Points on a hilly landscape, in no order, each with its height.
A ball rolls from a point to the lowest of its 2 nearest points, and stops where none of them is lower. Distance is the straight distance between rows; heights are no part of it.
Busa (h 69.7): [147 148 119  83 118 175 158  78  96 162 119 169 140 194 139 141 172 137
 148 130 167 103 178  85 111 120 121 120  93 125  79 126  89 100 150 134
 126 157 154 162  91 102 138 131 151 114 189 155  97 147 158 109 168]
bet (h 38.8): [104  88 111  84 183 173 137  51 123  73 128 144  85 154  74 151 155 142
  93 116 132 141 130 159 120 139 108  98  81 124 118  69  80 104 111 202
 131 134 163 140  92  82 145 129  93 120 157 184 123 145 137  98 144]
Seme (h 39.4): [160 107 106 157 161 138 116  99 151  92 134 107 134 188  82 108 122 161
  73 193 137 170 135 176 163  93 172 127 142  70  80  92  66 101 166 132
 118 128 112 122 140  96 139  87 117 120 106  96  83 133 121 146 144]
Buga (h 64.6): [115 107 141  68  99 149 155 102 140  59 140 159 103 129 131 139 216 125
 177  65 135 108 101 112 122 174 119 128  96 120 121  94 138 106 139 154
 171 129 132 153 124  79 105 127  90 158 164 142 173 108  98 119 131]
boge (h 63.5): [121 108 151  85 125 137 123 123 124  57 132 157  93 100 125 169 208 113
 160  76 154 133  84 112 152 217 107 155 133 128 139 129 114 106 107 154
 172 132 158 137 101  61 107 108 119 161 127 144 139 111  92 162  87]
Bolo (h 76.5): [169 147 145  95 160  64 142 125 144 199 118 168  98 116 131 118 145 111
  96 162 106  88 156 124 105  75 119 172 140 106 156 174 168 165 146 138
 115 160 109 153 108 127 137 134 128 145 164 152 123 147 143 102  79]
riru (h 87.0): [135 117 128 128 152 174  88 154 139 144 111  97 182 115 135  84  61 127
 125 104 109 138 113 130 165 155 141 158 139 136 236 159 148 173 135  95
 102 107 138  96 142 166 108 153 174 147  58  94 134 155 112 171 131]
sezaf (h 35.1): [110 170 139 109 147 188  81 101 166 111 107 133 126 127 125 138 125 129
 182 102 130 112 150  75 135 177 114 157  94 141 118 121 131  96 135 110
  89 153 120 148 181 142 178 138 171 150 136 169 141 148 134  54 141]
mifus (h 46.8): [180 124 133  66 125 129 116 104 155 104 130 139 131 118 165 105 132 120
 138  70 102  73 104  88 122 172  94 161 125 114 153 136 136 141 156 155
 127 113 124 188 127 101 108 151 155 158 122 160 128 192 114 119  91]
nopus (h 71.6): [138 146 102  80 116 162 176 117  81 147 137 153 150 174 115 113 131 124
 144 130 105 113 161  87 128 183 124 134 116  95 125 135 113 105 138 113
 115 137 100 166 107 133 156 128 131 131 152 108 116 152 136 114 160]
ref (h 35.2): [123 117 121 137 140 132 156 104 121 101 100 106 129 194  96 144 137 169
  95 186 134 156 141 175 145  65 128 104 203 135  57  98  94 112 140 134
 153 152 152 117 136  74 129 100  79 126 135 120  95 121 103 120 134]
lufe (h 60.3): [ 89 133 154  71  95 173  97  91 122 112 128 188 117 133 123 150 205 132
 204 106 123  93 129 159 136 168  93 143  89  83 135 108  96  94 105 109
 180  98  92 148  80  61 136 116 132 136 177 156  96 106 140 184 168]
Dopum (h 44.1): [179 146 121 150  78 102 152 148  99 162 118 157 139 136 160 150 121 150
 112 134 137 130  98 145 101  84 150 109 119 148 155 144 125 166 135 135
 101 141 108 155 103 157 113 118 120 129 117 147 120 156 140 126 111]
Gof (h 77.7): [177 173 142 146 120  89  92 119 142 224 108 136 117 121 171 124 107 121
 103 137 149  88 165 107  99  63 129 158 136 129 131 183 164 161 123 115
 109 114 116 147 121 160 145 169 149 133 123 169 159 153 169 115 110]
Kidi (h 48.6): [149 171  98 152  57 167 132 108 131 143 105 132 130 135 159 177 168  90
 155 158 139 139 152 131 153  89 128 120  60 141 127 153 112 127  85 119
  78 147 133 132 130 149 159 102 117 124 144 149 161 163 134 154 156]
raku (h 81.5): [165  99 142 105  81 109 132 140  87 110 136 102 111  84 101 144 121 109
 125 137 106 115  97 105 141 187  88 142 123 142 182 149 100 150 131 152
 106 109 112 131  87 171 101  80 119 142 131 129  83 161 132 133 109]
Des (h 62.1): [112 139 163  88 105 201 107  77 139  72 144 181  73 118  92 154 194 117
 155  73 161  92 123 145 148 204  89 173 109 110 151 138  64  95  90 124
 201 105 111 163  87  52 137 102 118 164 166 170 111 147 122 173 114]
gar (h 33.6): [173 192 154 173  29 117  88 163 122 165  93 186 201 124 166 152  93 128
 164  98 155 108 118 132 110  86 148 117  80 169 108 114 130 157 152 123
 130 113  81 115 129 189 158 149 126 139 119 119 164 121 151 109 151]
fiteg (h 37.4): [101 141 119 191 112 146 136 170 153 138 107 151 176 159 138 123  77 120
 121  90  67 101 119 179 107 111 157  89 140 177  93 109 118 107 110 118
 136 113  49 132 167 173 150 108  90 128  74 107 138 129 120  92 171]
mavu (h 63.3): [108  88 116 114 187 142 148 125  72 109 142 103 117 123 121  82 118 134
 100 153 147 147 126 152 124 153 151 116 123 141 130 133 156 143 146 150
  86 123 165 123 135 135 111 153 147 101  73 108 133 108 147 157 131]
fir (h 68.0): [126  82 126 167 141 109 138 151 128 132 127  77  86  84 118 165 125 130
 129 122 136 180 117 134 147  67 124 121 143 161  91 115 178 163 126 151
 100 185 213  71 162 162  99 130 106 133 107 161 144 131 119 129 132]
donos (h 77.2): [ 77  96 131 113 230 101  62 112 135 171 121  94 135  95 106  51  83 108
 117  83 138 117 127 151 115 142 120 138  77 104 153 116 127 152 155 134
 112  55  93  83 154 176 146 166 170 159 120  98 134  92 168 110 127]
rinin (h 37.5): [179 153 160 147  90 148  99 145 104 190 109 192 173 152 165 151 122 144
 165 145 148 123 137 133 127  96 158 135  57 154 129 122 142 160 153 102
  98 115 110 144  96 172 156 142 149 168 131 107 182  94 168 146 183]
dofi (h 79.3): [ 81  89 153  75 206 144  64  92 143 157 130  93 126 103  92  67 101 102
 125  88 107 104 118 138 146 180  90 149  60 114 192 129 119 134 175 161
  82  55  92 128 131 154 121 133 163 165 134 125 128 164 142 111 120]
labu (h 72.0): [ 69 103 123 128 216 132 110 125 109 150 112  87 121  91 157  94  84 116
 127 123 149 203 134 129 139 124 149 153  72 163 167 186 162 160  80 172
  93 124 176 122 120 181 141 196 164 125  84 141 139 146 160 143 148]
tomo (h 39.2): [153 118 145 140 126 167  79 103 128 116 102 137 104 115 104 129 138 126
 165 145 159 138 139  79 129 153 134 151 126 128 115 130 109  94 136  97
 104 155 166 122 157 139 143 126 148 144 129 145 148 126 145 108 113]
pef (h 45.2): [115 187 100 148  76 162 145 162 149 139 101 108 147 138 171 183 128 100
 148 135  71 123 136 133 155 125 135 121  96 153 179 162 153 131  73 128
  96 133  94 128 141 133 155 123 121 145 107 143 168 184 119 132 161]
Mabom (h 55.1): [116 176 122  83  92 121 125 137 106 101 122 160 125 121 160 183 190 119
 156 152 123 134 132 176 144 116  89  95 138 104 151 128 130 122  66 108
 159  97 112 114  79  45 134 112 109 113 152 108 126 105 130 181 126]
dab (h 64.5): [105 111 128 147 163 143 121 149 122 120 113  98 152 111 110  63  70 123
 123 114 164 123 130 122 149 128 168 158 146 134 130 111 126 143 159  84
 130 135 130  81 161 191 143 158 149 133  97  56 120  70 130 131 130]
zilum (h 42.5): [136 136 126 135 104  95 142 158 159 121 103 194 164 137 114 143 108 127
 178 114  58 112 113 143  77 127 141 104  83 158 113 110 129 126 111 142
 141 122  35 112 161 176 135  81  88 135 119 101 136 138 140  63 176]
lenan (h 42.2): [137 179 112  90  80 107 167 142 157 112 120 153 116 109 153 180 200  88
 134 108 100  96 141 103 150 105 106 129 119 119 153 139 162 148 121 144
 136 141 130 143 109  80 128 112  96 140 195 138 159 158  99 123  94]
gusik (h 67.5): [113 110 148 165 158 119 136 141 118 141 122 154 122 145 116  97 131 164
 103 153 180 120 110 177  96  66 168 126 153 138  61 102 121 125 156 101
 148 142 138 113 150 123 142 143 111 103 108 117 133  66 136 124 129]
Fik (h 31.7): [124 131 134 192 106 130 150 158 193 119 153 141 163 181 101  96  92 118
  95 125  68 115 110 171 125 113 173  86 142 150 112 105  98 106 105  79
 137 183  33 155 150 124  94  70 101 120  83 110 111 147 104 125 147]
nis (h 40.1): [ 77 147 118  95 172 116 120 120 157 179 127 144 104 133 105 123 176 105
 168 118  94 122 187 115  85 127 105 136 110  85 103 128 164  84 110  96
 158 119 123 136 126 107 181 156 134 128 178 133 168 105 147  96 150]
pid (h 46.7): [190 138 117 139 127 154 161 117  99 179 118 167 145 186 146 124 113 150
  72 137 133  89 130 122 109  94 158 105 108 127 145 142  92 144 146 129
  87 136 109 160  97 130 118 128 130 143  99 164 111 197 162 129 150]
reme (h 82.7): [147 128 147 183  44  97  86 163  95 110 129  86 117  95 169 140 111 128
 133 124 142 114  91 156 170 172 128 116 198 191 135 195 105 132  94 118
 151 107  90 135 110 113  86  78 157 140  90 141  82 134 108 186  74]
malav (h 43.1): [103  69 101 121 147 154 157  66 119  80 111 125 112 155  99 140 139 163
 136 155 106 130 120 170 122 133 128  89  94 122 104  58  51  88 133 175
 134 100 128 124 147 120 176 100  75 115 140 155 107 135 140 100 194]
gedi (h 69.2): [ 90  79 118 146 169 128 139 134 129 159 144  50 107  59 134 135  99 123
 113 116 144 183 111 126 136 100 117 159 114 164 132 149 199 173  99 172
  95 140 198  97 155 207  94 136 140 127  83 165 125 124 125 159 153]
Mive (h 47.5): [162 110 123 136 144  90 132 114 164  90 173 165 101 122 103 111 145 123
 155 133 126 131 117 141  87 144 148  99 103  97  90  97 135  93 129 118
  84 112  69 129 178 154 128 102 109 115 145 108 124 105 126  74 141]
Ralu (h 40.2): [127 108 116 123  87  97 115 158  97 135 109 116 195  98 158 124 107 116
 151 103 129 150  85 155 125 132 144 122  99 128 162 117 131 171 157 155
 126  86 123 109 106 165 134 167 147 130 100  92 167  95 125 151  97]
Zanam (h 78.4): [145 158 148 185 129  81 158 151 147 184 161 105 108 151 167 128  84 171
  80 129 163 160 140 105 131  55 162 143 219 137 153 179 185 167 142  94
 116 191 136 140 125 170  70 119 140 115 125 149  88 116  90 129 105]
Kore (h 77.1): [124 154 138 167 184  61 119 177 146 163 197  91 116 124 184 120  75 156
  84 141 171 202 134 101 105 105 160 120 197 124 110 165 207 143 119 116
  93 166 145 146 161 168 106 162 168  74  95 132  90  94 100 152 125]
Notub (h 27.5): [110 142 156 187 114  91 126 177 187 136 159 115 133 142 110 108 114 114
 133 131 112 134  87 153 111 122 152 129 157 138  97 136 156 113 118  66
 117 181  68 143 158 152 107  83 124 137  78 119 130  97 106 119 137]
birop (h 30.1): [124 164 161 105 124 165  66  91 201 126 107 169 126 131 131 128 138 120
 195  98  96  58 136 107 123 160 106 182  64 132 134 110 150 112 155 124
 118 113  67 150 161 113 154 130 149 172 168 192 158 156 149  69 144]
gilez (h 83.5): [170 125 153 190 106 111  74 163 133 153 126 122 129 101 160 118  89 157
 101 128 148 143  89 145 123 120 140 150 203 149 165 172 127 135 107  84
 141 141 107 143 110 135  87 108 166 119  64 144 102 119 119 178  64]
Bazut (h 75.1): [149 158 114 110 194  69 156 142 176 170 150 201 107 128 110 101 137  91
  76 102  94  73 157  96 104 100 128 149  95  78 114 165 142 143 149 136
 103 142  62 129 143 118 135 111 109 145 173 111 123 174 136  79 132]
todev (h 34.8): [ 87 145 159 153 112 127 118 146 160 181 126 160 108 144  95 127 180 117
 167 143 120 109 141 129  94 111 124 163 108  99 106 131 143 109 112  45
 166 137  92 118 150 115 147 116 132 140 146 145 132  82 160 120 175]
fad (h 67.9): [140  86 105 103 173  86 135 175 161 108 156 104 178 104 105 103  95 121
 132  81  67 120 100 104 119 161 119 122 164 101 146  84 159 150 153 126
 154 126 122  79 154 143  95 129 140 161 121  69 105 111  89 141 109]
pur (h 42.7): [185 112 124 191 103 155 125  85 179 109 143 126 141 178  74  99 117 136
 143 164 145 136 141 121 130 120 172 128 147  77  66 117  69  82 155  92
 134 142 101 134 169 147 115  76 125 112 113 128 122 137 123 119 135]
Bonab (h 67.2): [129 140 134  84 114 172 179 110  95  55 143 130 110 166  92 157 119 136
  80  99 118  76 118 116 159 162  90  97 129 134 153 107  64 110 107 141
 129 137 119 140  91 103 164 106  88 132 152 145  74 179 138 100 170]
zul (h 73.3): [179 163 114  83 130 112 157 121 138 176 158 178 163 169 132 101 133 127
 121 134  95  95 166  46 109 162 131 138 128  79 116 147 153 122 170 118
 107 134  83 180 119 135 112 143 154 133 154  94 158 144 131 106 126]
zodo (h 66.1): [126  94 108 126 156  96 116 156 133 105 131  69 151  82 130  74  62 142
 110  94 135 119 117 122 113 140 151 118 194 149 117  91 129 134 142 118
 150 144 153  82 157 202 120 128 152 103 100  73  81  79  92 141  96]
doma (h 44.9): [161  97 131 131 116 112 159 112 111 105 163 127 115 152  93 117 140 136
 142 171 140 158 101 130 103 151 147 117 165 108  74 122 109  95 127 117
 119 155 116 147 131 157 102  81 105 105 106 124 105 112 120 123 124]
Dum (h 53.2): [121 103 133 157  96 216 141  82  85 127 106 114 149 149 121 112 114 123
 176 176 193 142 191 131 170 127 166 135  98 153 123 140  96 128 138 120
 112 119 190 131 118 172 174 145 141 112 134 110 150 122 160 162 201]
golu (h 80.6): [136  81 144  97 160 129  77 111  97 137 139  93 113  78  90  95  86 108
 100 106 108 112 115 146 143 171  68 124  95 127 193 151 111 162 145 160
  79  40 109 134 111 168 117 104 129 127 109  97  98 174 148 119 122]
mogog (h 82.1): [155 133 159 161  53 121 118 135  81 123 128  80 114  90 123 117  97 124
 132 125 153 108 103 150 159 148 100 144 167 164 126 178 104 154 123 116
 113  95 103 128 124 173 102  71 135 164 103 134  81 148 146 138 102]
Nunu (h 53.3): [160 121 133 109 116  95 124 154 120 101 105 152 126 108 147 113 137 147
 123 102 166  92 102  91  99  96 143 108 188 153  92 123 130 123 156 107
 152 155 165  99 156 117 107 154 116 144 150  95 114 119 118  92  99]
tasal (h 59.4): [125 149 149 113 113 117  89 140  88 134 125 128  99  93 153 162 187 130
 125 164 149 142 101 145 152 169  62 178 104 152 118 187  89 130  87 128
 123 103 132 134  87  82 119 107 146 133 144 118  88 111 142 140 107]
das (h 68.7): [130 115 157 163 156 106 115 138 140 107 134 163 110 150 102 101 123 127
 108 156 190  81 142 182  97  86 153 123 219 138  81 105 106 113 132  79
 175 128 120  92 137 106 127 113 115 116 137  81  87  76 116 144  94]
nalo (h 65.8): [118  86 124 114 105 160 176 133 144  83 140 110 104 108 102 135 178 115
 155  91 106  92  99 100 122 159 117 118 115 134 124  96 176 110 132 168
 124 139 160 137 138 113  82 112  91 157 105 140 164 128 103 124 128]
nupi (h 41.2): [181 149 136 147  76 115 102 143  85 185 114 147 175 107 185 147 108 127
 126 121 162 153 116 137 145 102 147 153  80 149 181 145 137 184 150 136
  96 109 140 135  80 183 132 169 156 152 144 114 170 116 144 169 113]
fola (h 44.4): [132 114 144 199 167 148 140 116  93 133 120 109 140 175 147  99  62 191
  71 186 191 194  94 210 168  75 156 150 167 157  89 120  91 145 137 150
 109 107 155 165 108 129 170 132 120  93  67 133 109 116 138 164 150]
Sitek (h 65.5): [116 115 114  96 168 162 156 126  60  85 145 108 130 153 100 123 104 145
  66 157 131 138 119 116 165 179 121 101 133 133 154  97  71 121 142 152
  81 132 150 132 108 129 161 117 119 109 129 110  75 152 147 104 162]
leke (h 35.6): [121  95 117  75 122 133  94 136 106 124 108  91 172 110 141 120 120 103
 150 122 100 152  97 126 120 189 120 122  72 125 191 112 118 130 143 176
 110  97 143 139 102 152 125 158 155 128 104 114 163 146 121 143 103]
riv (h 42.0): [172 116 138 116 160 160  91  63 140 104  91 133  88 114 119 118 156 145
 123 126 178 129 143  96 106 123 110 141 138 136  96 123  93  99 126 140
 126 147 179 144 136  96 111 135 139 117 141 182 117 156 145  92  81]
vafo (h 71.4): [102 143 109 120 130  38 188 183 136 168 165  99 145 148 161 156 106 136
 133 133  37 129 146  80 120 131 112 116 187 101 137 158 211 168 170 136
 144 108  87 132 128 116  95 131 121 125 139 124 121 128  78 115 114]
fogeb (h 57.6): [142 158 126 105 102 108  89 140 106 116 109 150 139 108 170 171 147 128
 171 153 106 146  98 149 162 167  71 140 108 117 150 149 104 134 100 108
 134  83 113 130  99  56 158 111 153 152 143 114 124 112 159 167 123]
tuli (h 49.4): [188 145 135  61 159 131 147 132 154  86 174 189 117 137 114 126 129 128
  85  84 104  91 111  93 124 161 116 145 146  91 181 106 151 161 144 136
 120 148 109 180 100  58 113 133 122 135 137 140 125 177  92 145  88]
buko (h 56.6): [131 168 118 153  92  90  88 145  95 127 162  74  93  64 198 168 131 129
 105 130 171 190 155 104 160 110 112 130 154 149 110 175 163 153  86 148
 121 127 192  80 155 157  94 165 149  87 158 130 123 116 113 162  67]
soniz (h 46.4): [106  82 112 126 132 160 127  85 154 110  96 193 120 152 112 154 186 143
 178 124 134 119 132 148 111  97 138 107  74 131  86  66  77  91 147 140
 161 124 145 118 140  91 158 120  99 125 192 177 102 104 129  92 194]
Zop (h 44.3): [125 147 119 126  79  96 159 145 174 166 110 171 129 111 117 160 200  76
 141 112 108  97 150 138  84  48 124 109  80 136 109 149 151 133 112 129
 172 115 121 114 113 106 129 110  82 121 180 130 177 138 140 117 133]
dun (h 63.4): [ 91  88 152 120 168 152 123 107  71 129 142 127 109 145  96 124 149 150
 107 193 152 170 110 167 139 164 103 144  87 123 136 119  58 101 146 123
  94 117 128 156 110 125 160 104 125 105 141 122  76  98 169 113 180]
sedov (h 34.1): [113  68 110  93 165 134 161  48 100  97 124  85 106 147  73 121 140 133
  57 143 132 144 125 110 131 136 108 118  98 109 116 110 108 125 133 237
 131 150 192 127  67  99  82 128 117 106 107 188 125 187 133 118 106]
Buk (h 39.7): [104 173 104 111 124 146 185 138 147 106 132 105  77 109 120 183 170 108
 110 102  80 128 171 122 114 118  97  95 164 118 190 132 141 103  76 157
 166 142 162 149  99  79 131 111  86 117 168 143 144 142  94 112  82]
zivof (h 69.8): [ 97 133 105 139 164  59 159 202 188 156 174 116 178 138 125 136  75 114
 104  94  15 117 107 101 121 127 123 123 165  95 140 133 196 176 154 124
 141 137  69  97 154 128  63 115 137 149 115  86 113 136  73 137 129]
ludiz (h 30.5): [ 84 101 110 103 108 155  97 130 121  92 128  70 150  95 124 145 122 100
  94 118  97 120  76 114 139 212 105 101  53 147 216 121 114 123 122 208
  85 108 161 131 112 153 150 129 140 126  91 147 155 177 106 132 156]
bafe (h 29.3): [150 183 126 146  42 109  72 151 162 156  94 163 173 121 158 169 111 119
 154  93 106  69 153  75 121  88 133 117 102 168  82 116 161 141 144 100
 147  97  96  89 163 134 138 154 113 147 134 117 203 132 165  96 156]
depem (h 55.7): [ 74  75 125 132 110 205 189 104  68  92 114  90 124 141  82  89 125 116
 147 160 161 107 164 160 176 162 145 135 118 145 120 116  99 119 146 131
 126 110 164 119 133 168 140 128 104 117 120  84 148  94 142 150 168]
Dazek (h 48.5): [129 157 119 119 128  62 122 106 179 137 124 101 146 102 183 169 143 106
 183 148  95 147 137 102 146 121  65 113 147  84 141 138 129 128 117 135
 162  74 167 137 119  49 130 155 148 109 151 162 217 130 113 144  52]
detu (h 74.3): [149 180 142 165 107  47 107 154 118 150 183  92 154 145 163 112  30 145
 139 129 136 175 120 113 152 134 130 126 213 106 101 138 166 159 133  77
 130 132 104 123 153 156 153 171 161 132 134  77 128  52 104 139 114]
boma (h 24.6): [156 175 152 142  60 133  59 131 176 129  81 139 124 101 139 142 126 120
 183 104 111  56 120  91 129 133 116 151 104 146 116 124 149 127 133  95
 125 102 103 108 168 131 129 132 143 174 106 157 179 159 157 103 125]
pem (h 35.8): [ 76 111 101 128 107 156 155 163  98  96 145  61 140 126 128 156  90 122
  63 122  72 115 113 124 158 186 124  91 128 139 232 141 141 131  93 164
 113 128 145 102 106 144 144 143 127 133  94 128 119 164  92 144 165]
Puzub (h 85.6): [163 146 111 113 157 150  99 144 184 131 135 126 162 124 128 107  88 115
 117 126  79 122 121  97 129 163 137 154 144  83 193 139 162 137 139 115
  96 139 115 129 149 132 114 134 185 128  82 110 138 163 106 147 102]
Velud (h 31.2): [111 137 161 175  86  99 121 148 164 146 124 182 124 141 104 125 142 151
 159 143 125 105 102 141  79  72 151 127 139 137  57 138 116 107 128  52
 170 163  74 126 176 124 127  80  97 132 132 143 113  94 140  95 176]
luze (h 47.1): [141 116 115 137 138 117 110 125 142 135 137 184 151 134  99 127 102 114
 184 129 104 137 140 142  90 150 157 101  91 121  92  88 153 116 127 116
  98 102  72 110 163 200 169 134 119 102 110  94 177  77 133  89 162]
puf (h 58.0): [ 93  64 106 146 183 162 194  98 105  89 127 110 112 146  63  71  98 138
 103 165 135 105 146 171 144 117 169 131 138 140  87  62  82 117 164 147
 144 109 142 106 148 158 137 103  93 110 114  85 132 108 124 154 124]
zuti (h 29.6): [109 127 104  97 171 140 194  95  99 141 115 104 103 144  99 112 152 121
  88 149 137 144 161  96 106 130 133 125 128  96 127 142 135 114 121 186
 142 174 173 150  87  96  98 141 128  94 117 161 141 159 124 116  81]
dafeb (h 61.4): [ 76 132 141  99 117 166 139  93  66 132 129 125 106 142 136 138 175 130
 127 187 184 145 137 189 144 143  77 140  87 128 116 161  94 106  91 128
 104  95 139 133  86 107 143 118 127 105 131 129  95 100 165 149 169]
Renet (h 51.6): [115 159 108  84 132 146 123  97 143 118 129 119 136 139 155 161 170 104
 163 139 113 149 158 147 144 133  62  97 135  77 149 140 146 124  83 140
 163  64 152 138  85   8 131 155 153 102 158 131 195 127 122 173  87]
Fom (h 58.6): [148 127 151 199 102 125 103 139 103 143 161  88  89  82 179 136  77 167
  81 137 202 227 140 145 178  75 127 147 165 183 111 169 130 155  84 149
 139 136 199 109 129 175  91 169 118  76 109 163 124 106 122 165  95]
lamuk (h 74.7): [ 70 109 136 110 201 105  73 122 124 172 104  82 118  84 131  85  99 119
 124 108 130 160 127 118 120 151 118 171  72 139 145 146 153 139 115 139
 125 132 157  97 145 171 159 191 180 135 119 128 139 111 163 106 117]
zakot (h 31.3): [117 139 115 157 153 145 174 153 128 133 116 121 105 165 103 153 141 137
 111 151 120 164 166 160 131  72 146  92 198 136 124 129 115 114 101  91
 161 183 151 120 113  82 121 114 103 117 146 119  98 126 114 115 123]
senu (h 60.2): [ 81  78 115 158 222 167 143  88 133  97 117 126 122 132  71  62 108 124
 123 157 137 125 158 156 125 146 174 126  93 118 125  54  57  94 173 151
 145  98 127 102 173 157 181 127 121 109 159  98 109  94 144 125 138]
rogu (h 57.9): [130 119 148  73  87 128 124 130 102 116 126 203 137 133 101 151 165 124
 184 140  95 121 130 175 115 150 110 122 118  73 152 103 103  95  80  98
 210 108  84 121  61  57 141 105  98 113 155 108 108 109 139 198 154]
nide (h 39.8): [111 107 115 156 176 110 144 114  95  99 119  85 113 188 123 138 105 181
  53 196 136 203 123 200 177  64 157 121 187 145  78 112 129 150 134 173
 128 138 167 117 115  99 131 134 101 121  78 127 105 129 122 142 143]
dofu (h 44.5): [161 106 143  86 164 159 116  60 158  79 140 140  90 131 115  88 143 133
 107  79 154 113 114  64 108 176 112 173 122 117 119 113  95 117 153 155
 136 166 143 199 130 102 103 131 145 129 140 182 100 183 118  99  89]
Deku (h 35.7): [ 80 159  83 162 142 163 186 144 136 129  96  77 105 133 142 162 152 125
 102 134 125 174 188 125 135  70 146  90 153 141 155 140 132 118  77 136
 167 163 190 105 109  87 123 153 102 108 156 126 139 140 115 128 116]
relo (h 45.0): [ 88 174 125  94 120  67 109 133 148 168 113 119 138 120 162 159 172 111
 199 141  96 141 135 119 124 109  84 124 107  85  95 126 168 113 116  90
 156  94 132 127 128  79 167 169 137 133 155 137 209  84 145 121 130]
merer (h 62.6): [112  95 116 124 155 153 122 132 120  88 124 148 153 118 103  64 119 128
 153 132 142  98 136 114 117 172 167 145 127 126 117  73  97  99 181  97
 147 111 121 104 177 160 160 148 139 128 142  65 111  67 131 115 128]
lemo (h 51.7): [164 116 140  86 135  97 160 143 126  88 140 187 129 140 129 116 153 144
 119 101 120  93  93  97  88 134 129 119 163 121 124 118 134 122 149 109
 165 154 110 145 138  76  91 124 104 149 162 110  88 144 113  97 116]
Ligim (h 54.9): [150 144 118 126  93 106 106 158 102 109 116 103 120  64 172 160 138 129
 128 117 149 147 114 108 128 117 116 120 163 160 126 141 123 128 110 140
 130 155 187  96 144 128 113 137 141 127 146 136 101 136 114 124  73]
Luga (h 75.8): [140 161 164 160 113  54  84 182 104 151 171 113 123 107 171 120  76 159
 107 139 165 182 119 127 115 116 155 110 227 156  86 126 185 133 132  88
 126 172 150 130 157 157 127 167 140 102 122 122 123  65  92 141 111]
Gede (h 78.9): [155 177 129 163 163  98 128 133 134 200 135 124 100 142 151 104 103 152
  66 122 182 112 157 120 101  63 143 135 183 113 122 175 169 157 120  93
 108 138 142 130 136 143 108 167 153 114 108 134 128 128 151 114 101]
Vodop (h 65.7): [ 98 127 130 129 183 133 159 138 106 139 145 138 123 150 119  79 157 133
 104 152 154 134 126 131 107 108 161 136 117 110 109 125 164 126 147  99
 118 146 126 140 151 102 106 154 148 120 100 104 136  93 149 128 126]
Vuzoz (h 68.4): [129 148 104 102 104 163 165 113 104 109 110 144 135 148 138 150 173 105
 109 100 161  76 154 141 119 105 112 111  99 132 114 118  83 121 120 144
 151 121 147 131 100  82 141 125 105 130 174 125  84 168 147 114 140]
zitag (h 72.8): [131 147 120 133  97  48 128 161 117 168 169  72 157 123 169 154  70 140
 166 135 101 154 127  69 124 147 106 141 211 102 119 163 204 169 153 122
 142 123 116 117 134 162  97 148 171 127 144 118  94 102  87 140 103]
lida (h 50.6): [109 132 102 151  66 196 130  86 121 114  89 113 160 139 120 162 176 110
 188 139 170 151 156 113 175 117 143 124  59 138  93 113  70 106 128 135
 111 142 169 112 142 156 167 112 119 128 174 137 153 129 143 123 167]
rov (h 46.3): [102  97 104 126 105 133 127 101 189 151  99 192 133 131 119 157 205  94
 173  92 120 106 149 124  84  76 142 115  41 141  98 105 120  88 124 143
 171 136 132 119 125 113 144 118  82 117 208 160 167 127 136  89 156]
Vik (h 60.6): [130 114 135 164 124 150 139 129  78 129 119 100 117  96 148 107  91 141
 109 137 201 172 147 156 164  92 150 128 153 177 127 145 141 154 111 134
 112 120 182 106 114 167 126 170 127 101 108 113 139 104 143 156 112]
goti (h 40.5): [ 98 141 104 123 110 153 178 167 132 121 132 111 136 143 110 166 123 112
 100 122  30 117 115 132 141 164 120 111 102 122 209 124 149 118  85 138
 124 152 101 132 119 113 153 124 100 147 105 137 140 163 115 130 157]
pavan (h 84.4): [201 147 133 160 132 115  86 171 168 131 155 148 158 128 159 108  81 147
  94 138 101 138  98 132 124 137 167 109 176 109 200 146 140 141 129  83
  91 145  80 151 122 126  86 101 175 124  71 104 118 132  98 184  93]
gose (h 66.8): [129  81 145 140 112 124 154 144 141  94 125  92  88 104 113 149 180 134
 157 128 150 126 104  80 123 120 136 102 186 151  73 103 177 112 153 154
 120 169 189 107 150 130  60  89  91 136 101 165 141 134  84 124 116]

Two balls start at each pair of points below. Name the first point that both come to, or write -.
Zanam / Ligim | -
riru / fad | dab
mifus / pid | boma
gusik / das | Nunu
Vuzoz / nalo | Mabom

Where does a ball stop that starts at each point below?
Bolo | Mabom
pavan | Mabom
labu | Mabom
Nunu | boma
